Points, in no order, along strands that fork and pass close to each other.
In the rows, zero is written as 100.
Two points are linked if the straight distance between their rows is under 93.6. Some points are linked to none.
Kebe: [ 69 107  91  97  56  92  79 136 135 131 140 103 142  91  89  61 105 107
 156  44 119 122 163 100 112 115]
luva: [129  68  68 109  82  89  53 114 107 102 107 126 104  87 114 110 107 107
 108  96 106 113  85  73 119 115]
zuro: [ 84 114  79  87 130  92 152  57  68  95 122 123  93 107  72 115  70  79
  83  63  64  82  67  65  81  73]
tilit: [111 127  97 133  96 107  77  91  76  95  81  93 116 113 124  77 117  58
  88 138 103 120  96  87 127  87]
naz: [ 89 122  92 114  84  82  57 105 115 140 131 113 128  81 104 122 130  84
 137  88 117 132 139 102 154 119]
bogif: [101 100 126 115 124 123  91 128  53  66  45  94  89 117 131  84  65  61
 103 108 102 104  75 127  93 108]
vini: [ 73 140 103  90 102  88 123 127  69 114 106 121 110  97  78 120 129 119
 119  99 134 123 127 119 105 115]
roras: [ 91 116 111 101 103  99  74 117  80  78  91 108 102 115  93  87  64 100
 127  97 137  91 132 122 117 110]
zega: [127  60  78 101 108 111 100  72 110 104  86  83  78  83 118 100  91 124
  73  99  89  81  71  80 102  76]
nazov: [100 109  81 111 101  95  61  66  91  99 102 108 127 101 105  87 116  84
  70 111  96 134  95  78 109  69]
Dideb: [ 92 106 117 108  86  90  60  81  95 125 122 103 117  72  91 166 147  92
  99 115  64 119 130 130 124 158]
tanis: [ 84 129 124  24 125  83 117 103  95 101 121 111  95 120  77  96  48 111
 104  87 130 112  68  90  79  82]
Mumos: [ 98  98 116 130  83  86  68  96  96 104  96 103  99 106 107 153 149  81
 101 134  28 108 123 119  93 147]
mag: [114 107  85  98  79 117 112  98  76  96  81  90  94 102 123 100 153 110
  89 149  73 119  93 121  80 103]
zis: [ 62 101  83 103  69 126  61 107 108 106 139  88 115  84  88  71 100  78
 142 115  88  93 180 109 118 144]
Nurag: [ 87 114 129 130 117  81  73 132  80  69  80 128 105 121  99 125  73  93
 129  93 109 107 115 120 136 129]
tamom: [111  89 104 149 108  95  84 121  78  81  73 110  87  95  97 119  89  86
  98 126  63  88  80 124  99 139]
perir: [125  71  91 120  68 110  61 116 119  98 106 126  84 106 124 110 116 106
 102 110  96  81 117 106 125 148]
kiko: [ 93 131 129 133 102  66 122 123  80  93  85 116  99  81 103 167 120  86
 122 111  59 110 100 112 132 132]
Mapi: [111 129  76  94  87  78  68 107  96 128 126 105 131  72 111 112 119  88
 113 116 126 146 117  86 134  90]
leb: [119  93 101 106 107  91 108  93 109 125 101 105 105 113  70  86  97 121
  83  68 129  94 110 108  93  86]
godov: [ 99 109  76  53  98 124  97 103  63 107  98  97  96 102 142  70  92  87
 135 127 137 108  61  83 113  90]
Tes: [ 76 111 126 118  75  92  62 120  92  62  69 121  89 122 134 121 105  79
 152 111  84  96 105 103 132 126]
roro: [113  97  82 140  95 115 116 109  96  87  82 101  90  84 115 130 144  98
  79 154  30  93  88 126  64 116]
saf: [ 67 128 121  62 107  87 118  54 105  88 118 123  99 106  85 114 115  96
  69  75  63 109 107  70  71  74]
Lafeb: [103  98 109 143 111 104 148 133 102 106  69 107 109  86 102 125 122 101
 104 129  91  96  73  81 105 106]
rem: [ 92 101  84  79  89 116 115 110  99 101  93  91  91  99 117  83 134 105
 108 131 113  90 124 107  97 113]
kop: [ 88  91 116  75 122 106 151  66  94 101  80  86 110 119  84  75 104  96
  74  98  94  90  61  75  63  68]
vibim: [103  97  86 103 135  77 113  75 109 133 112 103 110  72  68 121  99 116
  68  71  91 101  98 100  90  67]
volod: [ 76 105 121  67  97  94  88  52 119  81 101  85 101 112 108  81 107 108
  68 105  82 120 114  93  71  66]
kifun: [115  69  88 130  85 139  77 121 123  69 102 109  82 109 105  82 118  64
  98 160  88  80  99 128  79 141]
Mup: [116 153 115  56 133  87 130  95  59  88 112 133  86 115  96 125  65  76
  72  93 102 106  41  88 107  62]
Keban: [102 115 136  99 110  79 133  72 110  86 116 101  92 112  81 102  53 106
  82  36 102  71 101  78 115  75]
risos: [114 113  85 116  74 123  76 124  65  80  91 113  86 116 120  91 108  65
 131 154  95 102 106 142 128 138]
goki: [109 104  99 121 126 111 122 104 110 135  75  62 123  77  83 100 102  95
  65 140 129 115  87  99 100  67]
maf: [ 91 102  95 157 112  76 149 109 103 101  78 123 100  71  99 141 109  79
 115  88  69  78  72  60 119  92]
Zoni: [ 90  95  85  86  97 131  91  74 136 105 128  72 108  82 104  96 163 121
  80 115 105 121 156 118 121 103]
fozuz: [108  77  88  86 120 111 111 121 105 118  74  67 114  87 102  81  82  97
  97 124 154 106  67  99  88  84]
Tek: [ 90  79 112 112  76 117  93  76 127  76  94  97  88  95 106  93 127 101
  76 108  58  84 127 107  76 111]
dur: [102 133 103  96  96  83  72  86  72 110 114 104  95  93  98 136 135 103
  89 123  85 135 119 120 118 125]
Fod: [ 95  93  81 144 119  56 109 120 108 133 126 133 105  63  63 140  99 100
  95  53  61 105 100 116  88 112]
Bon: [101  70 103  89  82 148 114 125 138  61  93  83  75 124 117  62  96  98
 117 118 113  50 117 127  89 128]
Fesi: [ 86  68 115 130  83  86 121 116 116  77  99 131 112 116  85 118  94 131
 133  49  76  94 109  73  81 130]
Setez: [ 85 127 134  46 102  91 115  82 101  82 125  97  90 136  93  76  63 101
 108  73 139 100 105  89 101  82]
duga: [114 129 119  80 119  98 117  83  61  90  85  97  80 107 107 108  90  84
  70 114 107 100  74  96 107  75]
rutuk: [ 98 108  94 118 111  78  90  79  89 113 116 119 112  85  88 131 106  90
  78  85  65 118  91  75 101  77]
Zemig: [114  85  80 116  79 133  51 134 101  79 119 118  81 104 110  97  91  76
 120 149 104  74 124 126 118 140]
komo: [ 91 140 100 126  73 111  71 131  66 102 101  89  99  96 112 117 118  58
 154 165  83 115 134 139 142 142]
dup: [111 109  88 126 121  86 141 128  90 124  77 100 115  79  90 108 110 101
  71 115 111 124  60  94 101  83]
supef: [ 76  94 130  93  87 101  75  71 130  75 100  77 110  87 100  83 104 116
  78  78  83 106 151  91  81  93]
noveb: [ 85 122  71  50  95 102  78 114  69 105 115 119 118 110 102  74  91  92
 127 102 141 132  88  77 105  81]
Bilo: [117  67  86 142  91 114  92  92 127  91 108  88  88  85 116 118 135  94
  65 137  45  87 112 109  87 108]
Volo: [ 96 114 132  76  92 101 137  95 107  98 106 104  93 119  72  89  85 127
 102  53 129  85 127  93  89  95]
tovus: [ 81 109 138  94 123  76 107  93 113  79  79  93  94 102  95  95  46  90
 101  79 102  85  81  67 118  78]
beb: [100  95  98 106  93  99 140 121  79  92  72 126  75  96 100 122 135 131
 111 107  65  85  82 111  59 124]
Tupo: [ 99  87 114  92 115 124  70 108  71  74  78  95  97 123 105  57  53  81
 111  90 118  87 100 120  89 103]
vadu: [ 77  94 126 122 127  77 130 115  99  81  58 107  90  78 115 115  77  84
 109  77  74  76  68  65 115  90]
kib: [ 95  84  95 106 114 104 149 108  62  89  66 106  71 107 110 106  84 106
 102  91  63  62  57 105  69 104]
nibez: [ 91  62 111 107  85  95  91 125 112  70  76 116  87 115 105  78  89 104
 121  76  85  84  99  86  83 126]
kap: [ 86  80  65  97  56 125  58  95 109 101 146 104 109 105  90  83 111 117
 121  94 103  97 159 112 101 140]
Niso: [101  52 109  82 127 116 127  91 117 102  72  59 103 109  94  62  99 108
  93 108 117  75  65 100  61  86]
sir: [ 98 131  91 112 115  81 120 115  83 136 107 109 125  84  72 125 133 114
  79 108 125 141 100 112  96  93]
volim: [118 110 112 116 119 112  94  86  69  92  83  83 101 119  93  69  96  60
  64 133 129 101  84 106 117  86]
doga: [118 118 110 139 115 113 123 119  58  63  54 108  81 110 119 106 100  65
  88 129  65  99  63 124  91 105]
sikel: [ 88  93  90 101 131  84 151  57 101 108 106 111 125 122  71  80  98  90
  68  63  85  93  64  58  79  46]
nur: [100  85 107 120  93 147  96 118  96  74  76  94  83 137 110  67 113  78
  91 141 111  62 112 133  87 127]
rapap: [ 98  67  85 121  91  84 111 132 105 108  98 135  95  94  88 129 119 134
 112  98  70  88  98  86  83 139]
bar: [117  71 106 116 107  94 116  69 148 112 101  72 115 114  64  63  88 129
  83  54 116  85  92  87  71  77]
Mipev: [132  78  79 105 104 108  78 104  85 106  96  93  97  83 130 103  92 109
  85 117 102 114  66  88 109 105]
Kifo: [104  95  87  79  96  79  92 119 158 157 121  77 120  97  70  65  72 126
 122  51 165 115 113 129  82  77]
Lizal: [104  98  97  83 103 117  96  52 125 112 121  64  98  97 102 103 118 129
  67  98 124  93 131 116 130  68]
pip: [118 104 110  53  98 117 102  53 119 103 118  52  91 106 108  86  72 135
  95  78 134  79 122  97 105  75]
Bas: [124  85  92  58 107 108 117  63 103 102 101  67  67  98 139  92  79 128
  85 100 129  84  82  92 107  78]
rupar: [110  80  76 108 124  86 129  84  70 101  92 107  88  91  88 113  60  94
  90  76  73  77  47  78  78  87]
gulo: [103  74 125  88  69 123  93 103 144  74  96  73  76 108 102  73 108 127
  94 106  96  59 138 116  65 115]
gafig: [100  93  98 135  88 103  67 102 131 127 136 105 125  77 100 136 147  87
 109 101  93 119 147 130 137 156]
zopi: [116  61  97  79  97  89 114  80 125  89 108  76 102 108  94  87  56 143
  86  49  98  72  79  71  70  88]
bif: [ 93  97  62  74  70 135  68  72 113 107 145  79 104  97 121  78 131 120
 107 108 110 115 159 111 113  93]
kasog: [125  98 104  55 101  85 101  93 145 130 135  91  99 114  92  93  49 136
 117  39 152 102  76  86 101  64]
Risil: [ 92 115  99  61 115  66  97 117 133 144 114 101 116 105  73  84  58 107
 114  60 143 117  95 106  92  53]
Makas: [ 96 102  89 140 120  66 116 113 127 138 107 116 132  75  63 108  84  98
  94  35  91 108  90  95  80  73]
lele: [ 96 136 114  71  90  93  80  83  57  80  95 112  72 113 116 109 111  96
  95 110  99 118 101 107 116  98]
pup: [103 111  77  67  92 140 112 119  91 112  98  62  88  86 135  86 112 102
 124 151 136  90  97 102 122  82]
riru: [108  71 109  62  82  90  93 107 133  99 106  97  92 110 104  70  54 127
 118  57 136  96  78  74  81  87]
Mase: [110 133  88  64 102  86  89 118  93 124 116 104 115  80 105 100  83 110
 119 118 129 149  75  69 116  65]

Follow the links from the first point to the second, and from the first to the third. Name the last point that the two ways share.
zopi / nur / fozuz => leb
bif / volod / lele => Tek
lele / goki / riru => leb
volod / kasog / Mipev => Tek
tanis / nibez / gafig => Volo
kib / rutuk / vini => dup
beb / Setez / vini => dup

A fork is a point with three links. Follow the links from the first point to the second and name the forks in between, in order.
sikel / rutuk => dup > Volo > leb > vibim
fozuz / Mumos => dup > Volo > leb > vibim > duga > Dideb
rem / volim => Dideb > duga
kasog / volod => leb > vibim > duga > Dideb > Tek
Fod / Tek => vibim > duga > Dideb
saf / dur => Tek > Dideb
vini / nibez => dup
Volo / godov => leb > vibim > duga > Dideb

A fork is a point with three links, a tip a point with one. Leave the first point through the second and follow the links. Name the first fork or tip that comes.
beb / kib => dup
bif / Zoni => Zemig
mag / rem => Dideb
fozuz / Niso => nibez

Name the points in between on the shortest way along the links from the first point to the second, in order.
riru / kib => zopi > bar > leb > Volo > Keban > tovus > vadu > maf > Lafeb > dup > goki > fozuz > Niso > kop > sikel > zuro > rupar
Bas / Tek => zega > Mipev > luva > perir > Zemig > kifun > nur > Bon > gulo
kifun / Makas => nur > Bon > gulo > Tek > Bilo > roro > mag > rem > pup > godov > noveb > Mase > Mapi > naz > gafig > Dideb > dur > lele > duga > volim > tilit > nazov > rutuk > vibim
Zemig / zis => perir > luva > Mipev > zega > Bas > pip > Lizal > Zoni > bif > kap
